Each row is a point on a landscape with many valleys, with its height.
A ball rolls from a point to whichever of its 2 nearest points has the largest drop for the distance, and stops where none of them is lower. Distance is the straight distance between rows; heights are no part of it.
z250: [ 86 128 142 114 119 107 153 168 135 153 119 165 104 129  98 175  80 115
 127 162 105 106 161 155 171 167  48  96 113  74 111  73 138 118  98 201
 175 162 141 117 119 137 105 171]  (h 305)
z228: [182  89 151  85 166 113  86  87 134  90 160 156 109 156 200 125 206 107
 140 132 122 136 111  90 103  36 105 157  77 139 141 137 153 164 135  84
 109 138 130  86 153 102 113 122]  (h 650)
z428: [213 117  97 143 122 107  80 114  74 100 143  88 113 146 154 135 138 134
 124 120 142 102 137  82 117  95 110 105 140 157 127 139 145 129 134  85
 116 132 137 137 131  95 160  76]  (h 470)
z171: [102 148 124 161 125 122 125 148 118 140 151 134 150 121  85 146 157  64
 163  72 112 136 116 121 122 155 100  86 170 121 126 102 121 114 103 100
  88 110 130 161 119 164 146 120]  (h 483)
z546: [ 73 126 130 124 189 169 100 169 127 123 120 127 138 155 134  99 147 200
  82 203 153 112  94 110 135 134 106 142 113 130  78 119 100 141 159 111
 177 146 127  55 139 111  98 155]  (h 331)
z215: [ 68 145 153  85 140  86 184 189  99 160 122 161 162 168 142 176 151 109
 108 157  90 127 145 114 132 163  74 132 135 120  72  37 113 101  88 170
 142 126 191  76 167 150 119 204]  (h 683)
z307: [172 133 107 133  94 119 131 125 125 125 140 144  95 130 115 143 101 131
 155 103 103 128 116 146 124 122  93  84 149  78 129  94 137 114  99 110
 113 169 124 164 130 127 130 107]  (h 540)
z374: [142 135 107 109 143 151 146 149 134 111 134  91 134 155 121 152  89 166
 119 157 109 109 152 139 152 131 125 115 163 107  86 141 118 125 149 130
 148 124 101 102 141 149 149 123]  (h 188)
z89: [146 114 117 103 150 143 125  96 151  79  99 114 117  92 125  97 120 129
 146 112 160 144 137 190  90 120 154 161  94 129 181 182 139 169 137 124
 137 103 110 228 104  99 115 145]  (h 407)
z7: [144 106 164 127 102 113 157 124 126 165 138 175 148 135 161 164 148 111
  99 136 126 148 154 116 129 111 117 123 144 134  97  75 125 142  64 132
 161 170 186  48 154 150 108 149]  (h 655)
z795: [170 136 169  87 141 110 127  81 172 130 144 181 120  84 151 135 140 102
 147 158 131 115 147 184 131 141  91 105  65  66 114 119 178 155 131 159
 173 129 122 159 108  78 100 148]  (h 476)
z833: [146 120  91 148  80 141 124 140 156 105 127 157 119  99 118 121  81 145
 159 150  87 143 142 172 149 156  71 121 119 105 146 168 141 121  99 172
 131 184 132 192 124  87 113 170]  (h 185)
z343: [141 117 169 118 120 128 147 120 164 143 142 170 127 146 155 141 169 129
 121 131 134 126 117 108 113 106 106 120 120 103  89  75 144 140 121 119
 139 186 134  39 149 141 100 115]  (h 638)
z451: [144 119 171 192 121 121 126 177  85 149 150 118 153 179 116 120 147  84
 128 104 131 134 136 121 152 155 140 107 134 151  80  78 115  74 147 130
 127  80 126  82 123 170  93 121]  (h 436)
z404: [115 152 156 163 132 110 123 137  90 156 127 157 125  91 128 138 146 117
  88 138 149 120 122 121 133 146 158 135 136 160 151 117 137 134  95 194
 183 110 169 114 127 142 143 115]  (h 617)
z670: [ 36 163 147 131 125 115 188 137 148 146 124 132 105  97  83 140  70 123
 120 127  84 105 154 133 173 205 111  71 116 101 103  87 142 120 133 203
 165  91 140 168  87 128 117 185]  (h 403)
z301: [175  97 156  83 147 120 129 109 166 105 158 147 136 152 208 123 178 128
 111 152  97  98 106 115 116  68 143 181  85 141 112 138 156 165 174 113
 131 104 108  56 132 136 110 124]  (h 668)
z802: [156 141 129  80 165 119 168  91 156  89 146 109 146  69 147 142 152 110
 193 149 145 143 121 158  99 102  65 132 138 122  80 166 171 149 154 107
 113 114 104 115 122  71 152 131]  (h 357)
z217: [144 140 142 106 153 142 154  72 118 133 163 117 133  66 130 156 141 125
 156 124 144 124 123 137 129  85 100 139 153 133 100 149 162 156 155  96
 140 104 112 117 107 113 160 103]  (h 392)
z883: [166  84 176 189 101 145 104 142 100 160 144 117 102 165 118  95 141  96
 119 123 171 137 109 116 137 129 134 110 137 183  90 105 143  93 136 149
 152 143 111  76 128 143  86  95]  (h 402)
z406: [157 125 158 139  94  87 104 134 148 182 115 209 113  88 142 151 123 130
  96 139 118 120 170 173 175 158 106 133  87  89 142 120 164 145  74 198
 176 180 171 158 140  87  86 155]  (h 335)
z82: [157 108 140  92 148 145 137 165 172 106 149 109 131 174 142 134 106 164
  96 168 113 116 131 121 128 132 135 151 131 102  75 116 120  84 169 146
 143 127 100  82 141 135 114 126]  (h 246)
z90: [131 146 116 190 145 114 123 129  72 150 174 127 172 126 118 126 167  60
 161  64 135 141 128  98 130 115 139  96 154 138 141 123  87 112  90 103
  73 111 148 162 134 162 172 121]  (h 514)
z438: [152 142  36 195 118 139 137 187 107 106 119 118 163 144 108 125  87 132
 164 141 116 142 142 139 114 159 111 117 175 113 135 159  79  87  93 123
 113 163 147 159 137 120 138 139]  (h 26)
z665: [143  99 163 119 151 148 136 132 139 120 160 161 149 173 166 143 126 150
  64 183 115  99 135 111 142 117 164 137 100  94  97  96 103 126 150 147
 170 113 135  65 129 143 110 134]  (h 302)
z260: [115 178  73 161 112  66 158 114  84 127 114  74 121 147  93 154  54 101
 158  99  46 103 145 120 114 143 113  89 190 119 140 138 128 119  84 109
 106  92 141 184 127 150 190 106]  (h 429)
z927: [139 128 108 148 126  94  76 107  94 100 145 155 128 118 151  84 170 135
 112 109 121 137 105  98  86 112 179 131 118 146 174 172 119 151  88 112
 115 143 163 194 141 107 151 117]  (h 578)
z675: [139 100 187 150 140 129 127 141 102 171 171 115 179 155 124 146 179  96
 124 114 130 124 133  99 145 147 124 142 135 164  97  45  76  92 135 113
  79  83 105  68 121 182 143 138]  (h 465)
z962: [183 111 100 139 149 130  75 109 108  94  98  95  77 187 161  93 126 123
 145  92 149 117 113 135 123  67 141 115 109 107 167 162 140 126 177  69
 100 132  87 144 119 101  92  75]  (h 534)
z155: [163 154  82 136 123  78  95 101  85 106 153  65 143 134 133 130 117 121
 132 100  99 119 143  76  94 123 143  82 169 135 132 146 117 120 112  73
  92 122 155 169 139  96 197  92]  (h 432)
z750: [108 155  77 171  88 143 131 185 115 131 136 137 125 144 122  90 109 125
 156 127 133 145 126 136 120 180 115 127 166 152 153 149 145  91  74 152
 141 173 154 162 137 121 145 114]  (h 131)
z148: [128 145  96 108 126  97 123 176 100 114 130  79 151  89 123 161 106 123
 137 153 105 118 147 145 136 165  99 151 152 154 115 132 132 118 107 161
 176 100 134 139 122 102 176 160]  (h 484)
z324: [ 96 178 115  93 126  72 151  93  70 146 161  93 134 112 140 173 112  69
 137  79  72 107 116 115 143  89  88 103 149 144 123  72 170 115 121 112
 129  69 137 155 123 131 171 105]  (h 621)
z219: [ 87 165  65 152  59 131 141 189 164 118 107 134  96 140 109  87  82 149
 156 111 101 144 127 128 133 189  87  93 158 116 132 146 145  75 109 153
 112 182 124 171 162 129 126 142]  (h 182)
z923: [131 129 181 108 146 165 165 110 144 157 140 164 140 152 176 163 125 149
  85 195 158  86 124 117 164 101 146 129  94 111  86  98 155 157 164 158
 175 131 131  22 123 159  93  99]  (h 358)
z279: [160 107 137 111 145 120 111 144 142 109 178  99 187 112 124 132 163 116
 144 126 120 135 123 131 109 151 126 132 137 140 109 115  87 111 139 110
 110 112 116 125 135 127 167 139]  (h 272)
z711: [148 106 158  67 193  83  78 100 160 101 151 137 124 105 187 113 221  87
 136 119 115 160  94  98  93  87 137 173  67 159 153 142 136 147 132 128
 120 148 138 115 152 107 102 152]  (h 629)
z357: [118 103 172 179 124 149 123 162 137 152 119 116 102 170  94  79 147 131
 104 158 169 136  90  87 133 167 131 123 123 151  66  85 125  82 126 137
 154 159  98  65 132 150  67 122]  (h 362)
z726: [182 142 118 112 106 111 120  98 117 123 176 124 110 129 165 168 112 129
 115 108  73  76 144 126 166  92  98  76 127 101 112 108 156 138 165 133
 126  92 124 132 113 118 153  81]  (h 572)
z334: [ 68 177  81 161  85  85 156 126 112 140 116 139  84 104  99 164  35  95
 154  89  57 116 175 148 155 165  89  93 154 128 149 146 145 160 122 170
 122 107 132 192 113 135 146 162]  (h 490)
z266: [156 135  84 148  71 127 103 118 130 134 121 149 111 111 135 131  68 167
 115 113 104 128 150 157 139 132 151  95 121  83 139 181 125 141 173 152
 119 138 110 174 108 111 122 116]  (h 211)
z653: [ 47 188 108  86  78  60 197  98 109 146 130 174 129 102 142 166 103  73
 137  79  28 131 123 107 140 120  94 113 144 122 137  75 174 152  74 132
 117 127 182 146 145 142 130 138]  (h 653)
z664: [208 130 134 126 116 119 108 113  75 144 164 115 124 127 162 184 123 134
  81 139 102  82 138 138 163  76 143 124 114 123 139 110 139 149 141 152
 152  79 132 113 110 141 157  89]  (h 541)
z781: [142 139  98  99 143 111 138 186 107 104 134  89 142  97 153 155 106 136
 132 196 142 141 128 126 121 127  79 177 154 171  83 127 161 101 105 184
 173 116 143  71 147  93 183 152]  (h 453)
z74: [108 104 202 156 131 154 131 114 112 168 156 109 173 141  84 112 153  97
 129 117 158 121 133  85 156 117 129 147 153 194 103 102  83  94 164 106
  84 109  99  59 137 186 178 145]  (h 492)
z632: [180 140  88 121  94 130 149  86 150  95 115 132  77 143 113 141 102 139
 154 136  95 113 139 148 105  99  84  78 149  64 134 128 148 131 148  66
  83 165 109 146 119 124 127  67]  (h 566)
z496: [ 95 131 146 119 112 124 166 145 146 152 134 156 120 114  97 134 123 131
 132 136 109 119 141 125 137 196 101  91 134  69  94  80 143 107 115 176
 155 150 134 138 120 138 121 160]  (h 354)
z729: [ 82 146 109 130 159 156 133 172 102 108 145 143 170 120 112 106 115 142
  73 157 122 129 124 101 121 180 165 164 168 139 133 148 106 124  71 188
 185 123 178 146 144 128 140 180]  (h 679)
z627: [142 152 153  59 161 113 133  93 175 119 164 117 122  88 165 130 178  91
 179 130 130 170  88 128  85  90  87 110 119 115  94 143 163 126 168 104
  86 134 120 108 160  62 131 122]  (h 319)
z885: [136 125 143 185 126 123 105 125  91 126 170 130 158 141  94 100 167  95
 135 114 164 141 137  77 119 108 152 130 164 180 151 143  86 109 100 101
  78 123 123 142 142 161 203 119]  (h 549)
z117: [138 155 136  55 134 100 141 110 186  91 171 121 150  90 145 136 197 103
 140 118  78 158 107 111 102 129  88  87 124 113  97 126 119 104 169  87
  65 143 132 138 154 117 121 131]  (h 275)
z369: [126  91 174 188 103 140  91 126 117 140 141 105 160 154  91  82 162 108
 115 131 185 138 140  77 147 112 152 164 147 217 128 139  82 112 142 125
 103 102 109  92 154 169 173 139]  (h 519)
z108: [106 107 122 137 109 158 125  89 136 150  74  84 100 137 103 114 100 157
 134 113 196 139 113 149 118 102 175 149 138 151 178 160 146 134 157  93
 100 152  70 160 120 124 127  68]  (h 401)
z921: [135 155  67 170  72 112 113  97 123 106 127 143  87 100 130 134  46 138
 146 122  96 124 151 140 145 134  83  79 131 108 159 180 138 137 109 144
 116 159 143 199 112  78 152 124]  (h 274)
z380: [152 136  73 124  93 113 118 126 139 108 112 119 114 138 115 102 134 132
 150 106 121 154 110 118  66 149 111  98 154 117 140 140 121 107  96  99
  84 198 136 182 159 105 125 114]  (h 509)
z604: [115 137 155  71 165 177 160 104 157 138 124 139 107 149 156 165 102 155
  94 188 175  93 106 127 143  97 127 150  89 124 104 142 161 151 190 161
 165 146 110  64 113 137 103 109]  (h 405)
z298: [110 118 190 105 128 184 162  81 160 147 147 200 170 150 131 135 167 147
 106 126 130 149 131 119 151 108 157 103  98  65 125  80  89 154 126  95
  98 139 110  82 110 155  96 147]  (h 594)
z997: [126 105 186  99 136 127 121  67 166 165 134 158 112 137 138 116 157 126
 152 102 132 127 102 120 129  96 132 141  73 111 127 101 166 142 189 107
 127 134  98 127 113 128  82  94]  (h 241)
z563: [132 111  89 163  78 142  94 130 101 134  92  98 108 149 112  78 126 168
 148 114 168 148 114 123 104 113 152 149 136 191 168 155 129 123 120 101
 100 177 111 147 134 114 127  92]  (h 441)
z152: [183 112  65 102  98 150 131 122 173  82  86 128  58 138 139 117 101 158
 177 147  86 110 134 183 116 109  55 106 110  90 152 161 161 128 145  96
  94 178  97 151 126 101 105 104]  (h 585)
z614: [123 106 195 122 125 178 139  65 139 172 118 210 150 116 143 153 171 152
  93 147 149 128 134 155 165 104 162 121  86  76 157  99 103 194 137 125
 116 114 125 106  80 156 105 130]  (h 564)
z439: [ 95 128 115 147  71 145 113 177 186 126 110 182 106 130 106  98  92 155
 140 130 113 150 110 146 134 186 103 119 117  78 136 128 131 103  99 168
 141 202 133 180 125  96  88 161]  (h 78)
z363: [ 77 112 180  96 142 170 148 117 215 150  93 156  86 135  81  97 146 141
 142 134 165 162  74  82 132 140 111 134 100  94 101 102 145 121 148 105
 144 180 109  37 113 152  58 137]  (h 230)
z680: [117 129 157 133 161 145 140  65 115 150 196 141 158  74 129 130 165 113
 134 100 125 144 134 109 143  92 153 136 137 146 133 137 117 148 136 104
 138  99 127 114 126 150 169 148]  (h 435)
z310: [127 115 143 102 130 103  84 107 127 109 149 140 138 114 154 102 175 114
 109 111 123 161 102  96  85 113 175 141 124 158 145 155 121 129 126 120
 134 146 138 132 150 112 118 133]  (h 604)
z530: [ 28 123 188 144 157 162 137 132 157 170 105 147 110 147  63  89 158 164
 109 162 202 118  99  81 134 172 131 122 108 106 110  85  96 122 128 126
 172 149 130  78 118 142 112 147]  (h 247)
z436: [ 54 103 182 172 150 174 134 148 125 172 111 118 136 166  84  75 142 156
 122 151 206 121 111  93 138 171 155 149 126 176 103 100 103 102 148 138
 146 129 105  67 139 158 120 146]  (h 310)
z502: [ 85 140 136 127 156 121 115 164 126 121 104 142 130 129 148 108 128 184
  75 214 139 106 114 108 128 152 103 130 117 108  79  89 124 128 127 185
 208 157 161  74 137  99 101 173]  (h 380)
z713: [ 99 116 156 136 135 161 151 128 147 148 118 151 134 114  94 115 136 145
 129 125 146 124 122 153 137 179 139 100 116  56 110 114 118 143 149 137
 134 125 108 159 100 129  87 144]  (h 399)
z821: [203  89 116 142 100 161  77 114 107 112 102  99  74 197 161 115 121 143
 118 124 168 115 115 137 132  63 135 140  94 156 161 142 162 140 176 109
 118 140  95 108 100 145  73  67]  (h 557)
z353: [117 112 137 116 182 194 130 132 117 105  81  81 141 141  99 139  94 186
  98 157 186 123 155 165 148 120 214 198 134 142 143 192  76 149 131 112
 143  85 102 119 130 116 153 135]  (h 521)
z982: [174 119 153 129 111 101  95  99 137 154 125 187  96  65 141 146 156 117
 117 117 150 121 143 180 149 125  84  99  80  87 157 138 162 170 110 145
 150 153 153 170 110  78  92 120]  (h 421)
z144: [ 73 174 104 161  78  79 146 122  54 162  95 159 125 142 126 139 111  76
 136  67  88  98 128 128 126 148 145 117 150 145 188 122 166 153  84 138
  86  65 187 198 102 155 164  94]  (h 537)
z320: [ 89 154 120 131 134 125 150 169  97 110 164 132 167 136 122 116 139 112
 110 124  96 115 124  95 118 189 140 118 158 139 111 123 103 111 101 151
 141 114 188 122 154 150 151 161]  (h 698)
z457: [132 115 121  93 162 189 145 100 144 108  94 119 106 153 139 160  91 168
  93 209 156 110 116 150 137 100 147 179  93 127 158 153 138 175 167 153
 171 152 112  94 108 156 105 107]  (h 445)
z625: [149  97  96 107 174 129 108 141 165  94 106  41 161 155 133  87 134 126
 185  97 154 164 122 122  99 103 156 187 138 180 158 170 106  90 126  73
 112 149  85 140 151 118 139 128]  (h 581)
z177: [143 134 101 125 150 169 178 140 138 105 138 100 145 141  94 148 112 144
 143 127 112 142 127 127 115 136 140  99 182  83  89 133  64 113 135  79
  89 119 119 111 139 164 149 121]  (h 113)
z524: [110 104 164 105 152 150 144  91 231 147 108 162  92 135 101 111 147 117
 169 131 146 119  91 134 141 140 113 134  69  77 106 114 154 131 185 104
 132 150  80  87 101 151  44 102]  (h 165)
z99: [198  75 111  93 174 131  91 128 153  79 110  56 144 143 148 101 134 128
 146 131 159 130 132 121 120  88 139 210 120 187 169 162 124 106 129  84
 159 118 101 125 139 103 149 121]  (h 561)
z658: [143 138  90 158 102 105 126 155 123 108 113  79 159 103 116 137  85 139
 139 120 125 113 172 153 132 158 152 138 165 129 135 174 105 116 101 137
 149  88 128 176 122  90 193 133]  (h 510)
z793: [100 110 125  97 161 198 155 121 145 109  59  94 125 143 103 127  86 203
  96 176 173 106 149 174 130 126 172 165 130 124 157 169 116 163 151 121
 158 136 102 142 107 111 120 144]  (h 486)
z282: [152  90 185  94 144 118 107  74 132 152 125 117  96 126 138 130 155 140
 116 131 160 110 103  98 134  75 138 178  87 179 132 113 176 155 193 106
 122 122  98  98 115 145 126  86]  (h 306)
z862: [208  71 148 123 149 138  76 137 135 102 149  69 139 167 148 109 123 115
 120 146 162 124 107 106 124 107 142 177 105 189 117 134 140  97 130 130
 163  96 102  96 125 109 127 108]  (h 538)
z484: [193 106 164 129 160 131  73 105 128 129 178 173 172 126 171 135 178 133
  99 141 115 123 123 123 132  77 154 166  86 145 141 128 105 138 136 117
 128  98 123  81 117 138 125 122]  (h 690)
z544: [ 42 169 116  89 108  94 187 129 125 166 127 166 142  95 146 170 134 107
 131 111  74 153 127 103 122 132 102 117 141 101  93  96 155 140  86 143
 145 134 170  91 139 137 122 159]  (h 670)
z481: [111 151  87 160  88 139 118 162 137 107  93 119 131 162 118  81 130 157
 155 121 138 154 123 135  77 143 196 133 153 126 145 164  99 102 114 108
  75 170 119 181 151 109 128 115]  (h 477)
z220: [ 94 118 163 113 167 170 149 101 117 126 144 164 150  88 116 133 147 156
  94 154 148 139 128 124 131 134 157 151 133 121 116 131  91 159 131 138
 164  99 127 105 125 134 147 169]  (h 481)
z193: [ 98 155 121  96 139 111 148 175 128 122 122 129 122 127 148 134 142 157
 123 201 140 149 121 105 108 143  89 131 132 144  49  99 154 107 120 186
 164 156 151  78 171  85 134 149]  (h 420)
z459: [ 80 178 100 162  78  94 139 126 106 136 130 139 116 118 117 128 131  80
 153  50  81 111 114 119 126 160 111  89 174 120 154 107 155 130  97 101
  95  97 167 203 142 119 138  97]  (h 511)
z789: [139 104 131  95 157 162 139 122 166 104 110  73 161 111  94 104 106 136
 154 125 168 119 152 186 127 154 146 165 131 118 133 152 128 112 135 123
 151  93  84 198 101  83 121 155]  (h 363)
z424: [143 156  62 134 115  78 142 104 116 112 135  90 139 120 123 150  70 125
 156 133  58 133 157 123 100 135  95  75 179 111 121 157 104 144 114  97
 110 135 151 152 130 131 182 117]  (h 391)
z256: [157 137  99 110 109  64 115 135  99 126 158  77 143 128 154 174 106  97
 128  78  64  98 148 115 147 123  99 103 138 147 115  90 144 104 132 141
 132  65 138 139 128 132 175 107]  (h 600)
z692: [112 127 149 121 103  91 128 154 151 184 114 188  98 116 118 162  77 112
  85 163 122 101 177 162 186 181  95 114  88  78 124  88 146 156  84 237
 187 152 168 136 125 131  91 196]  (h 225)
z580: [117 100  95 156 110 172 127 180 115 114  56 145 131 165 122 107 101 191
 131 151 161 156 129 157 100 150 183 157 131 110 143 147  89 132 147 122
  87 164 119 153 124 130 114 126]  (h 508)
z969: [162 144  98 164 120 120  98 132 101 117 122 119 146  94 119 110 114 138
 129  97 132 124 138 138 111 133 165 131 132 129 160 189 108 154 106 127
 104  98 145 215 114  93 166 120]  (h 542)
z425: [123 112 116 124  70 122  96 148 118 157  88 160  94 104 148 129  97 184
  84 131 122 135 143 173 136 141 149 123 104 125 149 145 143 175 182 150
 137 140 118 120  97 134  91 116]  (h 102)
z597: [150 116 157  78 110 128 175  88 215  89 125 166  96  83 124 131 107 120
 155 162 121 131 154 195 105 154  55 101  69  79  92 117 177 150 145 171
 145 125 111 144 107  96  62 154]  (h 513)
z830: [119 148 121 165 116 140 134 158  91 134 110 168 120 111 118 125 102 156
  76 146 159 125 132 136 129 165 174 139 129 129 156 149 115 130  68 207
 169 116 149 156 129 134 132 127]  (h 647)
z847: [ 99 138 141 171 108 149 146 138 100 165 120 159 146 120 106 153 131 122
 158  97 127 142 122 148 131 143 154  98 141  90 118 111  97 132 137 119
  86 115 114 144 110 167 130 112]  (h 444)
z366: [ 98 152 117 163 103  78 103 142  45 161 128 115 118 128 125 146 128  75
 129  76 143 110 119 127 134 136 147 129 150 181 180 106 171 137  79 145
 134  55 162 162 106 161 157 113]  (h 562)
z717: [ 95 129 163 111 130  95 188 138  86 173 133 161 158 156 156 156 154  98
 127 118 121 141 145 109 127 117 114 128 128 140  95  35 130 113  62 151
 152 121 170  52 151 189 107 166]  (h 671)
z489: [144 144  94 140 128 159 133 168 153 104 140  75 130 141 103  93 136 123
 143 122 143 169  95 105  97 139 113 115 155 163 115 150 102  59 130  89
 119 168 102  93 168 151 116 112]  (h 618)
z349: [124  79 172 117 138 155 112  74 129 156 101 101  91 148 122 107 130 128
 131 103 185 119 110 122 127  77 159 171 110 182 177 151 139 164 191  90
  84 138  82 127 107 146 120  89]  (h 356)
z996: [133  88 137 111 200 135  91 134 131 109  85 116  97  90 136  98 149 115
 130 120 120 141 118 177 119  99 167 203  74 138 210 164 129 163 136 151
 146  98 123 176 104 120  82 144]  (h 450)
z618: [114 141 145 123 113 158 177 101 160 147 164 152 146 142 141 141 157 134
 107 103  92 150 100  84 151 106 131  84 134  79  92  81 113 120 113  97
 119 150 143  47 138 174  95 126]  (h 619)
z556: [ 42 177  81 142  98  86 187 126 115 122  93 109 107 130  89 155  34  94
 157  86  44 109 191 141 142 153 136  95 178 123 131 141 134 125  98 138
  96  79 130 171 134 154 154 149]  (h 468)
z276: [147 118 108  88 121 155 154 138 209 104 105 113  84 137 122 116 110 139
 184 174 117 121  95 172 123 116  56 136 109  94 128 147 176  94 166 113
 124 163  81 118 113 122  74 119]  (h 603)
z508: [159  84 163 139 143 131  75  87  88 141 119 103 117 137 120 128 163 143
 108 113 188 113 141 117 122  67 191 162 118 167 174 155 106 156 163  77
  75  98  99 145 111 137 161  98]  (h 406)
z837: [ 92 117 129 159 164 158 136 139 119 133 126 118 161 113 116 136 137 179
 120 138 168 119 145 140 142 136 189 155 153 152 127 169  83 143 132 115
 152  91 136 115 129 139 156 155]  (h 517)
z418: [ 61 189 106  92 101  57 174 106  88 145 140 128 153 132 144 154 125  70
 144  71  21 132 118 106 129 120  86 106 142 157 114  63 160 118 114 113
  94  82 160 148 149 154 133 132]  (h 639)
z893: [ 47 178 104 150  87 124 157 148 130 144  92 118  98  72  96 152  55 138
 115 120  94 108 198 164 180 178  97  89 129 129 128 147 147 149 158 193
 165  95 116 172 104 125 116 168]  (h 447)
z677: [140 139  80 159 133 145 162 175 123 105 131 123 145 164 116 139 112 126
 136 127  83 148 129 126 105 153 122  79 180  90 114 143  54 105 103 123
  89 154 158 130 151 158 136 133]  (h 115)
z373: [122 115 107 172 119 146  94 152 118 127  83 180 126 127 132 108 125 164
 101 145 179 164 109 157 113 112 228 176 120 122 161 156  79 160 106 141
  94 121 128 164 118 131 121 139]  (h 547)
z169: [ 62 157 161  79 165 110 166 186 118 130 157 150 166 142 120 140 160  77
 117 143 117 138 118  90 110 183 100 103 163 119  92  80 110 105  67 155
 127 142 202 103 162 154 130 176]  (h 697)
z123: [118 144 143 157 110 125 111 145  76 159 127  99 112  99 106 128 133  99
  94 111 177 110 125 118 149 138 162 144 162 207 159 125 166 114 111 160
 163  97 143 141 138 148 167  98]  (h 589)
z610: [167  94 102 136 168 137  71 139 117 105  78  87  77 124 161 108 135 134
 149 103 141 126 127 168 134  78 147 192  74 150 209 174 161 140 161 131
 147 122 124 153 113 112  87 118]  (h 482)
z216: [133 107 134  88 163 142 128 162 180  71 152  65 183 125  97 115 135 119
 125 127 147 126 160 143 109 178 147 152 149 113 107 138  92  96 136  88
 135 102  96 176 141  96 158 160]  (h 320)
z229: [133 151 167 177 126 157 137  82  90 186 134 199 153  81 125 145 171 140
  99 103 151 142 146 150 164  93 195 116  89  97 166 109 101 174 120 129
  75  80 115 145  88 152 134 126]  (h 516)
z98: [122 151  87 171 139 135 115 159 127 113 141  75 171 127 108  93 135 116
 155 115 166 152 125  96 112 142 137 140 185 200 130 173  89  79 106  92
 137 169 134 107 165 133 149 126]  (h 635)
z874: [ 77 115 162  93 166 147 146 152 184 117 102 129 122 137 117 107 151 167
 116 179 148 129  87  96 116 157 100 145 112 108  61 104 127 112 153 112
 141 161 121  38 143 113  82 140]  (h 281)
z791: [148 119 100  89 148 140 107 132 181  91 123  68 116 142 147  82 136 126
 154 124 126 170  73 111  85 117 110 153 125 173 136 155 143  77 148  93
 128 183 103  99 158 114 106 134]  (h 601)
z736: [136 146  59 171  88  69 148  94 103 128 124 150  97 105 131 136  76 146
 125 127  53 135 160 142 126 151 103  93 158 105 141 185 110 172  87 134
  93 147 166 200 116  98 172 144]  (h 337)
z305: [176 134 127  93 140  99  75 136 126  98 187 112 172 113 153 134 189  89
 131 103 127 137 122  83 119 127  96  99 130 139 108 119  94  98 140  67
  69 134 133 120 158 130 135 111]  (h 213)
z613: [148 116 157 156 133 130  90  89  95 147 126 167 129 123 119 129 151 132
 119  81 174 133 126 144 133  86 175 125 102 123 166 131 114 151 155 104
  66 106 103 168 106 117 138 112]  (h 457)
z950: [232 109 114 125 132 113  60 125  88 102 163  96 118 121 164 140 138 118
  94 142 133 118 120 125 127  86 134 126 101 177 131 132 158 126 123 128
 166  86 138 118 133 104 164  94]  (h 504)
z158: [182  97  82 155 172 141  70 137 117  91  66  84 100 167 167 108 128 123
 162  94 175 116 138 171 145  47 174 165  87 125 212 187 132 146 169  96
 102  87 102 170  97  91 112  91]  (h 507)

For each start below, name the point where the ball stops.
z830 => z692
z837 => z305
z228 => z524
z158 => z305
z885 => z692
z793 => z177
z781 => z524

Call two points neighbours if one is among the 2 nearest of the other. Go from one point of each pair to the other, from neighbour to neighbour, staying as low as possible. Name the highest point that can't be avoided.
z425 and z305 => z353
z177 and z439 => z219
z438 and z177 => z677
z438 and z425 => z921
